Each row is a point on a landscape with many peaks, with its height.
From any point a climber takes the steepest step (rise divided by distance) to one of its 4 nearest points. It stops when none of these is higher. Distance is the straight distance between rows; heights are no part of it.
(853): [ 71 110  91  88 134 167 112 155 111]  height 557
(194): [ 83 117 158 101 135 145 105 143 138]  height 476
(528): [152 156  93 155 120 107 104 149  81]  height 56
(327): [184  51 140 118 125 158 151 116  77]  height 135
(442): [128  71  83 137 160 148 159 116 135]  height 395
(880): [ 92 184 163 112  87 139 109 126 115]  height 445
(49): [145 214 135 102  93 129  93 130 119]  height 539
(95): [130 143 205 105 101 124  81 122 196]  height 363
(539): [152 127 119 161 136 110 163 120 114]  height 294
(655): [116 119 175 126 146 104 134 133 180]  height 357
(933): [ 92 135 187 106 104 135  95 140 159]  height 448
(328): [192  65 152 136 121 146 159 116  73]  height 113
(462): [ 83 156 200 117  64 158 103 112 158]  height 551
(170): [102 125 208 116  88 134  86 133 172]  height 457
(527): [ 42 115 140 106 124 165 112 133 119]  height 563
(372): [180 211 125 121 125 112 103 108 151]  height 584
(939): [164 106 152 149 129 138 179 103  98]  height 226
(130): [153 194 104 129 100 110 100 148  97]  height 399
(485): [199 147 160 136 102 140 180  95 101]  height 125
(180): [124 127  89 132 136 116 115 160  97]  height 180
(887): [161  89 107 167 126 134 156  97  85]  height 392
(889): [187 191 145 128 129 121 135  79 157]  height 546
(114): [132  76  57 132 145 144 149 134 136]  height 550
(347): [154 169 146 119 136 105 122 132 162]  height 501
(633): [127 201 123 113  92 129 104 149  94]  height 443
(606): [144  97 114 155 150 132 168 125 120]  height 207
(427): [145  96  59 168 118 111 110 106  80]  height 525
(357): [161  73 134 143 139 154 180 105  97]  height 139
(412): [147 178 127 123 122 110 114 149 120]  height 485
(815): [139 111  96 157 157 125 158 121 120]  height 290
(721): [137 108  60 161 142 121 110 137 100]  height 298
(405): [ 56 152 136 112 106 156 119 135  95]  height 528
(289): [155  60 123 137 146 159 175 107 108]  height 102
(333): [162 194 137 116 127 104 116 129 150]  height 548
(368): [ 89 125  98 108 135 151 108 163 106]  height 489
(690): [131 107 125 151 164 126 162 128 143]  height 204
(175): [160  58 112 139 124 161 163 106  92]  height 260
(861): [131  80  33 115 138 145 118 153 136]  height 424
(340): [155 133 162 144 143 126 180 107 139]  height 243
(335): [138 177 107 132 103 118  98 168  77]  height 224
(720): [100  83 168 126 171 109 145 119 185]  height 343
(738): [ 75 159 157 107 114 143 104 157 112]  height 468
(684): [162 187 158 108 127 104 100 113 177]  height 527
(371): [ 99  85 113 116 166 126 120 144 172]  height 486
(670): [135  75  42 148 107 119 107 106  98]  height 599
(584): [ 98 181 171 103  87 134 103 126 139]  height 475
(724): [ 89 131 143 105 142 139 111 159 120]  height 488
(947): [126 138 156 118 153  98 132 144 153]  height 397
(9): [166 129  93 174 106 108 153 108  88]  height 396
(71): [ 79 105 179 104 130 136  97 147 149]  height 470
(693): [115  76  77 106 169 136 146 136 173]  height 441
(707): [111  68 119 129 172 148 168 112 162]  height 232
(594): [116 186 176  94  93 130  88 122 155]  height 456
(323): [ 98 108 154 122 160 107 126 149 165]  height 458
(806): [105 162 133 119 126 133 107 165  97]  height 569
(39): [145  71  43 141 129 130 139 116 118]  height 480
(262): [154  98  93 175 123 111 135  97  86]  height 432
(935): [102 158 144 109 131 116 106 151 139]  height 444
(466): [ 74 127 172 107 119 135 105 142 138]  height 471
(753): [134 139 172 131 149  95 139 119 175]  height 342
(24): [183  80 148 138 106 135 158 105  65]  height 142
(609): [143 141 127 150 157 104 154 131 140]  height 329
(600): [ 51 155 164 124  88 152 110 108 125]  height 496
(494): [111 164 182  96  98 130  89 135 161]  height 423
(679): [146 202 162  90 105 123  85 117 163]  height 500
(907): [156  57 106 144 104 137 144  68  62]  height 355
(598): [116  94  82 123 166 129 128 141 132]  height 469
(261): [142  78  79 152 142 149 155 106 117]  height 380
(631): [162 156 158 144 131 107 179 104 152]  height 333
(587): [ 60 202 154 116  74 154 125 103 117]  height 442
(863): [171 139 120 166 118 125 165 104  98]  height 358
(470): [156 160 159 132 135  96 144 108 186]  height 425
(303): [146 161 118 146 129 110 135 143 132]  height 415
(260): [125 141 185 104 121 109 103 130 193]  height 285
(735): [173 177 108 165 110 103 123 132 104]  height 5
(222): [ 72 152 185 111  83 149 108 120 136]  height 513
(176): [115  97 144 134 171 108 166 125 168]  height 221
(12): [ 97 109 104 107 154 132 115 166 135]  height 552
(4): [134 132 115 136 156 110 129 148 123]  height 328
(320): [135 105  74 147 154 129 142 135 123]  height 389
(258): [149 121  80 170 126 101 125 123  91]  height 384
(342): [105  80  97 113 175 134 130 141 153]  height 464
(531): [119  81  54 108 148 147 135 154 158]  height 466
(906): [101 109 122 113 157 121 104 156 137]  height 526
(777): [134 168 114 134 131 110 108 159 106]  height 577

Call two points neighbours if one is among the 4 nearest of the other. Go from one point of each pair to the other, from neighbour to neighbour, staying as high as possible. Name the lowest point that can't be avoided.
(49) and (777) | (412)
(670) and (462) | (598)
(49) and (372) | (679)
(670) and (114) | (39)
(527) and (462) | (600)

Two climbers start at each pair of points below. Name the first point that both come to, or write -.
(175) and (258) | (427)
(690) and (863) | -
(71) and (494) | -
(539) and (721) | (427)
(707) and (947) | -
(485) and (907) | (262)
